Each scene shows the same named points in several views. A view is turned or mirrored, shifted and resized as a whole, has a little noise and may leave points out.

Scene 1
View 1
Budeg: [ 31  -5 -10  -3   8   3  40  38  -2  -2  15  10  -6  10 -24  14   0   4
   7   2 -16   3 -15  -3 -26  13 -13  -2  -1  21  -1  -6  27]
zur: [ 52  12   3 -25  12   2  27  21 -26 -14  -3  14 -17  15  23 -10  -2  10
   9  16   6   8  -5   6 -13 -19  -5  12  11  13 -30  -7  18]
fis: [ 17  -4 -29  -9  -5  -1  20   5  -2  13 -15  -3 -13  20  -7  10  -7  -9
 -22 -15 -11 -12   7  -5 -27  -7  -1  -7   7  24   4  -1   9]
Razum: [ 32  18  -6  -2 -21 -16  34 -21 -20   9 -49  23   2   4  33 -13  -2  -1
   0   1  -7  26  12  18  11  13  -9  -7  17   2 -22  -7  -3]
zepi: [ 15  -3 -19  -9  12   3  18   4   0   5   1  21 -30  12  -9  20 -12   0
  -8  -7 -14   3   1  -2 -30   5  -4  -1  11  26  12   7  20]
Rigim: [ 28   5 -13  -5  -6  -5  31   4 -11   6 -19  14  -4   9   6   2  -2  -1
  -4  -1 -10   7   2   5 -11   5  -8  -5   8  15 -11  -6  11]
Tok: [ 18  -2 -16  -2   5   1  26   8   1   7  -2  20 -18   9 -14  18  -7  -1
  -6  -7 -18   4  -2  -1 -25  13  -7  -4   9  21   9   4  20]
bod: [ 34   9 -12   2 -21 -12  43   6 -13   9 -31   8  14   6   6  -7   4  -3
   0  -4 -11  12   1   9   3  15 -13 -10   5   9 -20 -14   6]
fasig: [  9   1  -9  32 -11 -11  52   3  15  19  -4  49   4 -16 -38  30   1   3
  18  -3 -38  38 -11  12  -7  73 -25 -21   4  15  22   4  25]
rusep: [  9   3 -10   9   9   0  24 -14   6  10  -3  52 -29  -4 -12  29  -8   6
   5  -2 -27  29   0   9 -20  36 -11  -7  16  20  20  16  21]
mimo: [ 34  -8 -13  -5   6   5  43  45  -3  -3  20  -1  -3  13 -31  10   4   2
   3   2 -15  -8 -18  -7 -30   5 -11  -1  -6  24  -2 -10  29]
nele: [ 20  -9 -20   1   0   0  35  27   3   8   7   3  -6  13 -29  16  -3  -2
  -7  -8 -18  -7  -8  -7 -29  11  -8  -8  -1  23   9  -6  22]
Vogo: [ 12  -6 -24   8  -9  -4  36   8   6  16  -8  12  -3   7 -25  18  -1  -6
 -10 -13 -24   4  -2  -1 -21  25 -10 -13   4  22  13  -1  16]
View 2
Razum: [-25  17 -10  35 -15  -2   2  10  18 -47   8  11  16  16  -2 -13 -25   4
 -13  29 -16  17  -2  17 -29 -28 -30   7  19   9  -3 -34   1]
bod: [-17  24 -19  34  -1  -6  -1   8  12 -33   9  10  25   4   1  -4 -20 -26
  -8  29  -5  28  -7  29 -24 -31 -22  -4  12  18 -12 -24   4]
Budeg: [ 10   5 -20  17  12 -16 -14  -2 -18  -4   6  -4   8 -17  -5  36  -8 -32
  16   4  18  17   0  19 -13 -31 -15   7  12   9 -12  18  15]
mimo: [ 13   8 -18  16  20 -16 -15  -2 -16  -3   1  -3  16 -23  -5  42  -9 -42
  16   5  22  22  -3  22 -12 -30  -8  -2   8   8 -15  27  13]
zepi: [  0  -4   0   6   1 -14 -13   5 -21 -26   8  -5   6 -20  -7  32 -12   3
  10   4   4   1  12   0 -16 -17  -6  12  15  -7   1  12  10]
Rigim: [-10  10  -8  20   0 -11  -8   5  -4 -30   9   1  16 -10  -4  11 -17  -9
   1  18  -2  13   4  14 -19 -21 -12   5  15   6  -5  -6   7]
fis: [ -7   7   1   9   5 -11  -8   8  -9 -36   7   2  27 -24  -2  17 -20 -10
   0  19  -5  10  11   9 -15 -10   9  -4   9  -4  -2   5   7]
Vogo: [ -7   4 -10   8   0 -23 -13   6 -26 -24  23 -11  18 -31   3  17 -10 -23
  11  13   2  13  13  15 -11 -15   4   4  13  12  -6  -3  15]
fasig: [-18  -3 -30  16 -21 -39 -18   2 -46  -9  51 -31  -3 -24  16   1   6 -25
  24   4   4  15  17  25 -10 -25 -26  27  26  43 -11 -33  27]
rusep: [-13 -10 -10   8 -17 -26 -16   4 -34 -22  28 -21  -9 -14   1  15  -5  10
  15   0   2  -2  18   3 -18 -22 -24  31  25  12   2 -15  17]
View 3
fasig: [  3  13  -2  14  38   5 -14   8 -22   5  26  -4 -11 -27  -9  -5  11 -16
 -31  -7  46   2 -29  -7  18 -11 -12  -2  12  22 -19   9   0]
Budeg: [  8   7   9   6  12  24 -15  -4 -12  -9   4   9  16  -2   4   1   3 -12
 -11  11  13   3 -23  17  -1  -9  -8 -20   6   5   2   2   7]
Tok: [  8   6  16   8   5  13 -17  -8 -11  -2   5  10  15  -7   6  10   8 -11
 -16   7   3   4 -19   4   7 -12  -6 -11  14   6  -2  14   3]
mimo: [ 11   8   9   7  12  26 -14  -8 -13 -13  -4  14  19   4   9   4   2 -10
  -9  17  10   0 -26  21  -4  -5  -8 -25   5  -1   5   3  13]
Vogo: [  9   8  15  13  11   5 -17  -9 -15   0   4  11   8 -10   8  11  10 -11
 -22   8   9   1 -20  -3  13  -9  -6 -10  15   5  -7  19   5]
rusep: [  4   5  14   4   6   7 -17   1 -10   6  24   3   7 -24 -10   5  10 -11
 -22  -9  15  14 -16  -5  11 -25  -9   5  17  20 -10  12  -7]
zepi: [  8   4  20   2  -7  14 -17  -7  -6  -2   8  12  20  -9   0  12   7  -9
 -14   3  -4  13 -16   5   2 -24  -6  -5  15   8  -2  11   0]
Razum: [ -2  -8  25  10   1   1 -37   7   5  17   5 -22  28  -9   6  -4  -2 -33
 -11   1   3 -15  15  -7  30   6  11  -6  16  14   2  20 -18]
nele: [ 10   9  14  10  10  15 -14 -10 -15  -7  -1  16  13  -2   8  11   7  -9
 -17  13   5   2 -24   8   4 -10  -8 -18  12   0  -1  13  10]
zur: [  3  -6  21  -3  -9  28 -26   5   7  -2   3 -10  41   5   0  -6  -8 -22
   3   8  -4  -2   5  23   1  -4   3 -18   3   9  15  -1  -9]
fis: [  8   4  24   9  -7   7 -20 -14  -7   0  -4  13  23  -2  14  18   8 -12
 -14  12 -15   1 -11   0  10 -10  -2 -12  18  -1   2  22   4]
Rigim: [  4  -1  20   9   2  11 -25  -1  -3   4   3  -3  24  -5   7   4   3 -21
 -11   7   1  -5  -3   4  14  -3   2 -12  13   8   2  14  -5]
View 4
mimo: [ -2  20 -13 -24   6 -16 -10  19   4  15 -15   2  -1 -12   8  -5  -2  20
  15   1 -16  -5   0  14  21 -12  10   8 -17  19   6 -17 -16]
rusep: [ -1  25 -16  -5  14 -34  20 -16 -31  34 -32   2   8 -11   1  -8  -4   4
   2 -21  24   7  -5  10  32 -19  28   8 -31  -5   0  -9 -17]
Tok: [ -3  22 -13  -7  10 -19  -1  -4  -6  20 -18   3   2  -8   1  -5   2  17
  10 -14   3   4  -1  13  29 -16  20  12 -26   6  -3 -14 -16]
fasig: [ -9  20 -22 -22   8 -49  44  15 -56  35 -34  12   3 -12   3 -14   9 -11
   5  -3  12   1  -8  -8  34 -22  21  14 -21   2 -17   3 -20]
bod: [  7   3 -13  17   9  -8  12  24  -9  21   6  -3 -17 -19 -10   4  -3   6
  -4  -5 -12 -15   4 -24  31 -33  28  38 -26  17  -6 -10   6]
Razum: [ 14   3 -11  35  17  -9  16   3 -12  30   4  -9 -16 -21 -16   8 -11   5
 -14 -19   7 -12   4 -28  33 -35  41  40 -35   9   3  -9  11]
Rigim: [  5  12 -10   8  11 -11   2   4  -2  23  -5  -2  -9 -14  -4   2  -4  14
   2 -14  -2  -4   1  -4  28 -24  25  25 -28  12   1 -15  -3]
nele: [ -9  24 -12 -21   4 -16  -4  11  -2  13 -13   9   0  -7   2  -5  10  19
  17  -6 -11   2  -1  14  27 -14  10  13 -21  13 -10 -14 -18]
zur: [ 19   9  -9   9  20  -4 -17  12  17  23  -6 -15  -5 -23   1   5 -28  23
  -2  -7 -10 -15   6   3  17 -20  28  15 -23  22  36 -21   4]
Budeg: [ -1  19 -14 -23   7 -23  -4  18  -3  17 -20   2   1 -13   9  -8  -3  15
  14   2 -14  -5  -1  11  20 -14  13   7 -16  19   7 -15 -17]
View 5
fasig: [  2 -30   1 -28  11  -6 -13  12 -14 -14  -8  18  30  29 -11  16   5   7
 -25  25 -27  -4  60  17  -4  10 -15  27  16   9  27  -2 -37]
fis: [-10  -3 -13   7 -25  -3 -14  14   3  20   6   0  18  19  -7  -8   8  15
  -6  -2  -1  11  -8   3   9   8  10   9  -9   6  12  -1 -12]
Razum: [-24   3  -5  -5   1 -14 -20  17  14   3  37  22   5   5 -29  -5  23   9
 -19  16 -19 -11  -8  17 -22   1  -1  52  -6   6  -2  -3  -4]
bod: [-10   2   2  -1   4 -12 -19  29  17  -3  33   7  -1   9 -23   9  23   1
  -7  21 -13  -1  -3  12 -16   5   0  33  -4   4  10  -7 -18]
nele: [  3  -8  -6  -5 -16  -2  -8  19  -3   4  -4  -5  14  22   2   7  -2   7
  -1   3  -4  11  13   2  15  15   9   2  -6   8  21  -9 -25]
zur: [-11  22 -14 -11  -7  -7   0  18   7  -6  21   2 -14 -12  -3   6  -7   1
   1  -7 -10  -5 -11   8   0  16  21  37 -25   9  -9 -25  -4]
Budeg: [  7  -1  -6 -14  -9  -4  -2  19  -4  -8  -2  -6   5  11   6  15  -7   1
   0   3  -8   7  20   4  13  17  10  10  -9   8  17 -18 -26]
zepi: [ -9  -6 -16  -9 -19  -2  -5   3 -10  10  -5   7  22  15   1  -6  -8  16
 -12  -8 -10   3  12   7  13  11  11  17  -9  10   7  -8 -12]
mimo: [ 11   3  -5  -7 -14  -2  -3  25  -1  -4  -2 -14   1  11   8  18  -7  -2
   8   2  -3  12  14   0  17  20  15   1 -11   8  20 -20 -28]
Tok: [ -6  -7 -10 -12 -15  -3  -7  11  -6   7  -4   7  18  17  -2  -1  -3  13
 -11  -2 -10   5  14   7  11  12   8  16  -7  10  11  -6 -17]
Vogo: [  2 -15  -6  -5 -13  -4 -14  16  -4   7  -5   0  24  27  -4   4   4  10
  -8   8  -8  10  22   4   9  10   2   4   1   8  25  -3 -27]

Which points are out of place in each view (at most two, in the order of its rows)? Write - if all are in place.
view 1 -> bod
view 2 -> Rigim, fis
view 3 -> fasig, Tok
view 4 -> mimo
view 5 -> Vogo

Scene 2
View 1
lev: [-23  10   3 -16   2  -4  -6   7  -1  15   4 -15 -12  18  -8   2  24  -1
  42 -24  -2  40   2 -23   8 -21   8 -24  -2  27   3 -14 -31]
Zofan: [ -4  -5 -22   6   7  11  17   1  -6  -8   4   2 -11   3 -11   9   7 -10
   2  10   4  23   4  -8  -1  -4  -6   6   4  32 -16  14   5]
butis: [ -9  -3 -17 -15   5  15   9  11  -2   0  11  10 -29  17   6   2   7 -12
  22  11   3  24  -3  -9  -3  11  -2  -2  11  26  -2  13  -7]
Fuzi: [ -6  -9 -28 -26   9  13   1  13   1   8  13   7 -35  35  29   4   9 -20
  31   6  12  28  -5  -4  -9  40  -1 -12  20  20  -4  24  -2]
fanor: [ -9  -8 -19 -15   7  19  12  15   3   6  10  14 -32  18   5   7   2  -6
  15  12  -4  17  -1  -3  -5  27   0   4  13  18   7   8  -7]
Gegu: [-27   3   7 -18   8 -13  -5  10   8  40  -7 -15  -8  22 -21  21  23  20
  35 -42 -17  35  11 -16  10   3  12 -19  -9   1  25 -40 -35]
pem: [-16  -4 -12 -32   8  12  -3  21   6  20  11  10 -39  35  17   3  11  -5
  40  -3  -3  26  -3  -8  -3  35   6 -14  14  13  17   0 -20]
Nud: [ -7 -11 -24  -2  13   2  14   5   1  13  -1  -1 -12  12 -10  25   7   1
   2  -8  -3  21   8  -2  -2  22  -4   3   4  12  -1   0   3]
baga: [-12  -1  -9   0   3  20  16  10  -2  -5   8  13 -21  -1 -21   3   3   1
   3  17 -11  15   0 -10   1  -8   0  14   3  29   3   2 -11]
pemo: [-17   2  -3   8   5   4  15   4  -3   6  -2  -2  -5  -6 -39  14   9  12
   1  -6 -15  21   9 -12   6 -21   0   9  -9  22   4 -18 -13]
mebim: [-20   5  -1 -16   4  -2  -3   9   0  16   4 -10 -15  20  -6   5  20   0
  37 -20  -4  35   3 -19   6  -9   6 -19  -1  22   4 -11 -25]
tireb: [-13   4  -7  -7   2  15   8   9  -4  -7  11   5 -20   8  -8  -5  12  -9
  23   9  -1  26  -4 -17   1 -19   1  -3   4  37  -5   8 -16]
View 2
baga: [ 14 -11 -23   0  25  15  10 -14   4  31  18  12   3 -14  11  -6  -7  -7
  11 -15   0  -6  13  19 -16  11  17  -5  28  -9  28  -1 -10]
mebim: [ 16 -27   1 -21   5  16 -24   2 -14  45  28 -34   7  11 -25   5   2  11
  36  -1 -17  20  27  21 -31  12  -7  22  19   7  23   9  13]
tireb: [  8 -15 -21 -11  23  14   3  -7  -7  43  20 -12  10  -8 -10  -6 -10  -5
  15  -8 -12   0  21  22 -11  13  10  -7  16   7  11 -12   0]
Fuzi: [ -3  -7  -2 -28  -7   6  13   8 -15  11  11 -37  -8   4  25 -25   8 -14
  15 -14 -25 -22  25 -14 -21  -2 -19 -17   5  44  18  11  33]
Zofan: [  8 -11 -31  -2  25   7  10 -17 -12  24   7  -1  -5 -18   5   8   2  -9
  -6 -11   0 -13  18  -3 -14   8  -2 -14  20  -6   9 -16  -6]
lev: [ 15 -30  -2 -19  12  14 -28  -1 -19  53  28 -37  10  12 -39  14   1  14
  34   2 -16  26  30  25 -27  16  -8  24  15   3  14  -2   9]
pemo: [ 26 -22 -20   6  26  16 -14 -24  -4  36  21  14   1 -11 -10  24   4   9
  11 -10   9  14  14  22 -28  13   9  20  35 -36  32  -1 -19]
pem: [ 10 -14   9 -26 -10  15  -2  10  -6  21  24 -36   0  15  16 -25   5  -1
  36 -12 -24  -3  25  10 -31   0 -11   6  15  32  36  28  32]
butis: [  5 -10 -13 -15   9  12  10  -1  -7  25  14 -15   0  -3  11 -15  -3  -8
  15 -12 -15 -12  22   6 -16   5   0 -13  16  19  20   2  11]
fanor: [  9  -7  -9 -13   3  14  13  -1  -2  13  15  -9  -4  -2  28 -19   2 -10
  17 -17 -13 -16  17   2 -23   1  -2  -9  19  16  34  16  14]
Nud: [ 20 -17 -13  -1   6   6  -5 -18 -15   8   8  -3 -14  -7  17  17  21   4
   1 -13   5  -5  18 -17 -35   2 -21   8  27 -18  30  11   4]
Gegu: [ 33 -35  14 -13  -5  17 -46  -6 -14  36  33 -28   0  21 -22  24  21  27
  43   2  -4  37  26  20 -52  10 -17  52  31 -20  45  31  12]
View 3
Gegu: [ 27  68  29  25 -27   4  23   9 -15   8 -28  46 -31   0 -17   3 -19  -5
  48 -73 -12 -38 -11  19 -15  -7 -13  47  26  -7 -27   4  -2]
Zofan: [-22  22  -7 -11  18 -35   7  12   2  -1   9  -1   5 -15 -12  37 -25   0
 -22  -7  26  13  -1  -5  13 -10  -8  -6  -5   4 -17 -20   1]
mebim: [ 15  42  13  13  -9   0   3  15  -5  -1  -1  21 -28  -4  -5  -2 -32  -8
  13 -68   6 -23  10   3  -5 -19 -28  25  25  10 -26 -15   1]
fanor: [ -8  29   6  20   1 -12  27  12  14  17  10  -4 -17 -18 -30  39 -40 -20
 -17 -15  25   1  14  -8  22 -24   1 -16  -5  12 -47 -28 -23]
baga: [-23  39   4   2  14 -25   3  23   4  -6  11 -12 -13 -23 -21  32 -18  -7
 -16   4   8  10  -5   4   5  -6   2  -8  13  -1 -14 -20  -7]
butis: [ -8  20  -1  10   8 -16  12  14  10   8  16  -3 -13 -14 -18  28 -40 -14
 -23 -26  30   2  16 -10  18 -25 -12 -13  -1  15 -36 -30 -12]
lev: [ 12  40   8   0  -5  -6  -8  16 -10  -8  -1  24 -23  -1   2  -8 -27  -1
  14 -75   6 -23   8   5  -9 -18 -37  32  28   7 -14 -10  11]
Nud: [ -5  36   3   4  -2 -30  36  -2  -1  18 -13  22   6  -8 -24  46 -26  -5
   4 -17  25   1  -8  -3  14 -11   4   5 -19  -6 -35 -11  -5]
pemo: [-13  56   7  -6   7 -32   4  19 -13 -11  -7  10  -8 -14 -15  27  -1   6
  14  -6  -7   1 -25  14 -10   8   1  19  18 -17   3  -1   7]
Fuzi: [  5   7  -1  19  -3  -8  30   0  18  27  14   7 -10  -7 -21  33 -60 -20
 -28 -48  49  -4  36 -22  31 -42 -16 -15 -22  28 -66 -35 -21]
pem: [ 14  31  17  35 -14  10  28  14  14  20   7   8 -33 -10 -26  17 -51 -28
  -5 -55  24 -19  29  -8  16 -36 -14  -4   3  21 -61 -30 -25]
View 4
pem: [ 46 -10 -18   5 -10   4  32   5   6 -22  12   5  -2  31   2   0   4  -1
  27 -26 -39  -7   0  14  22 -46   6  35  12 -11  17 -14   6]
baga: [ 12  -9  33 -20 -16 -16  -3   0   7  -4  23  35 -17   2  22   4  23   6
   1  -9 -43 -17 -15  13   2  15  -1 -15 -14  19   9   4  10]
Nud: [ 16 -21  22 -16 -11  19   2 -12  22 -10  24  34   2  15   5  -6  20  -2
  26 -21 -31   8  24  14  -8  -8  -3   4   4  23  24  12  12]
Fuzi: [ 48 -18 -11   8 -27  -3  35  20   0 -32  -5  19   3  21  16 -11  18  21
  36 -26 -49  -7  19   6  17 -36  20  38   4  10  13  -1  21]
Gegu: [ 24  -5  25  -9  31  18  -3 -36  15   1  45  10 -19  25 -19   5 -20 -51
   5 -30  15   7 -10  29   8 -49 -13  -6  41 -22  28 -12 -10]
lev: [ 34  -4  38  -3   9 -15   8 -10 -10  -8  16  24 -33   4   0  -6 -13 -31
  -1 -30  14  -9 -15  17  15 -44  15 -13  36 -11  10  -3   9]
pemo: [  2  -8  54 -27   4  -1 -18 -22  15   7  37  40 -22  -1   8   5  12 -20
  -3 -12 -11  -5 -11  19  -9  12  -7 -32   2  17  17   8   5]
tireb: [ 26  -7  35 -10 -14 -26   8   8  -8  -9   8  36 -27  -5  22  -3  14   2
  -2 -17 -24 -19 -15  10  10  -5  18 -14   0  12   2   3  15]
fanor: [ 27 -13  -1  -8 -15   1  16   6  11 -15  20  17  -2  23  12   3  18  10
  18 -15 -54  -9  -2  14   9 -12  -4  17  -5   6  17  -4   6]
butis: [ 33 -12  14  -5 -21 -13  18  12   0 -18   7  28 -12   9  18  -3  19  11
  16 -17 -41 -12   0   9  12 -13  13   8  -5  11   9   1  15]
mebim: [ 33  -3  25  -3   7  -8  11  -9  -4 -10  18  19 -25  12   1  -1  -8 -27
   3 -27   0 -10 -16  19  15 -42  11  -2  28 -12  12  -8   5]
View 5
baga: [ -6  18   9  14  -6  12   9   3  -1   1  -1 -11 -10  -4  -6   9 -12  -7
  -2  -6  -8   0   7  13  -5 -13   5  -2   2 -20   9  -3   2]
butis: [ -2   0   4  16 -13  -2  16  -3   1  -1  -5  -6 -13  -8 -14  13  10  -5
  -5   0   3   3  10   9 -10 -10 -14  10 -10 -17   8   5  -2]
lev: [ -6  -3  -8 -15  -3 -10  29  12 -14  19  -1 -25  -1   0 -23   8   8 -32
  -8  -8 -10   2 -11  12 -16 -20  -6  24 -15  22  19   4   0]
pemo: [-14  27   3  -8  -2  17  17  10 -11   9  -3 -22  -7   2  -6   8 -21 -20
  -2 -10 -14 -14  -1  15  -2 -17  25   6  -5  -1  17  -2   4]
Nud: [-14  17   0   1 -19   7  19  -3  -4  -5 -13  -7 -20  -7  -7  14   0  -9
  -5  -2   9 -22  16   7  -2  -4  14  18 -26 -11  17  11  -1]
fanor: [ -4   5   4  22 -22   1  14  -5   5  -2  -8  -6 -14  -9 -13  16   8  -8
  -6   5   5   1  18   4 -10   0  -4  14 -15 -25   5   5  -6]
Fuzi: [  1 -13  -1  20 -26 -13  19 -10   5  -6 -11   2 -20 -12 -19  17  31  -3
  -9   8  17   1  18   2 -12  -3 -26  22 -28 -19   8  14  -8]
mebim: [ -7  -2  -8  -8  -9  -9  25  10 -10  19  -3 -25  -2  -2 -24  11   9 -33
  -9  -1  -8   3  -3   9 -17 -11  -3  28 -17  13  15   3  -3]
pem: [ -3  -9  -4  15 -26 -13  20  -1   3  10  -8 -14  -8  -9 -25  19  21 -23
 -12  11   4  10  17  -2 -21   6 -12  33 -24 -12   3   7 -11]
tireb: [ -2   4   6   8  -1   1  17   4  -4   3   1 -11  -7  -4 -12   8   2  -9
  -3  -7  -7   5  -3  15  -9 -22 -13   2   0  -7  14   0   4]
Gegu: [-17   9 -14 -23 -17  -5  29  16 -14  28  -9 -38   2   5 -26  14  -2 -50
 -10   0 -10 -10   3   3 -19   1  27  45 -29  23  15   4  -5]
Zofan: [ -7  15   6   7  -6   9  16  -3  -4  -9  -4   0 -20  -7  -3   9  -2   5
   0  -9   4 -15   5  15   2 -22  -3  -2  -9 -13  18   7   6]
View 6
lev: [  3  18 -26   4   7  38  -4  -8  11 -19  15 -28   4  31 -10 -38 -10 -31
  13 -11   4  28 -14  10   4   9  -3 -10 -14 -24  19  35 -24]
Zofan: [ 10  16 -29  19  25   9 -28  -6   8 -24   0  26  -7  18  -1  -1 -24  -6
 -34   9   1   3 -48 -24   9  14  -5 -12 -13 -14  15   2   5]
pemo: [  2  11 -22  16   8  26 -27   4   2 -27  -4   1  -4 -15 -24 -14  -4  -1
 -15  17  11  16 -31   1  13  -4  14 -13 -33   4  27  27   1]
fanor: [ 13  16 -31  22  22  -5 -18 -22  11 -18   3  32  -5  -4   5  20 -32 -23
  -7 -13   2  21 -25  -8  17  12 -11  16   8 -29  -2  -2  -6]
Gegu: [ -9   0 -20  19  -2  39  -9  -7   6 -26  36 -39  10  -9 -23 -36   3 -22
  30 -19  13  51  -3  25  11 -25  26   5 -14 -14   5  32 -26]
Fuzi: [ 14  17 -35  23  30 -14  -9 -35  17 -14  17  31   1  28  23  19 -45 -35
  -1 -34  -5  27 -26 -16  14  20 -21  20  31 -49 -22 -16 -15]
Nud: [  1   2 -27  32  21   7 -27 -10   6 -27  22  19  -2   2  -4   1 -18  -4
 -18  -6   4  25 -41 -13  16  -9  13   0  -4 -14  -2  -7   0]
tireb: [ 15  27 -30   5  16  16 -13 -11  11 -20 -11  12  -7  19  -2  -7 -26 -23
 -11   6   2   6 -27  -8   6  24 -19  -9 -13 -20  24  23  -5]
baga: [ 16  23 -27  12  14   6 -21 -10   9 -20 -15  25 -10  -6  -6   8 -25 -15
 -16   9   5   9 -29  -5  12  18 -13   1 -12 -13  20  18  -1]
mebim: [  5  17 -26   8   9  30  -3 -14  12 -19  15 -20   5  20  -6 -26 -16 -33
  18 -14   3  33 -10  10   6   5  -2   0  -7 -26  11  29 -24]

Which points are out of place in each view (at most two, in the order of its rows)? Write - if all are in place.
view 1 -> mebim
view 2 -> Nud
view 3 -> Zofan
view 4 -> pem, fanor
view 5 -> -
view 6 -> Fuzi, baga
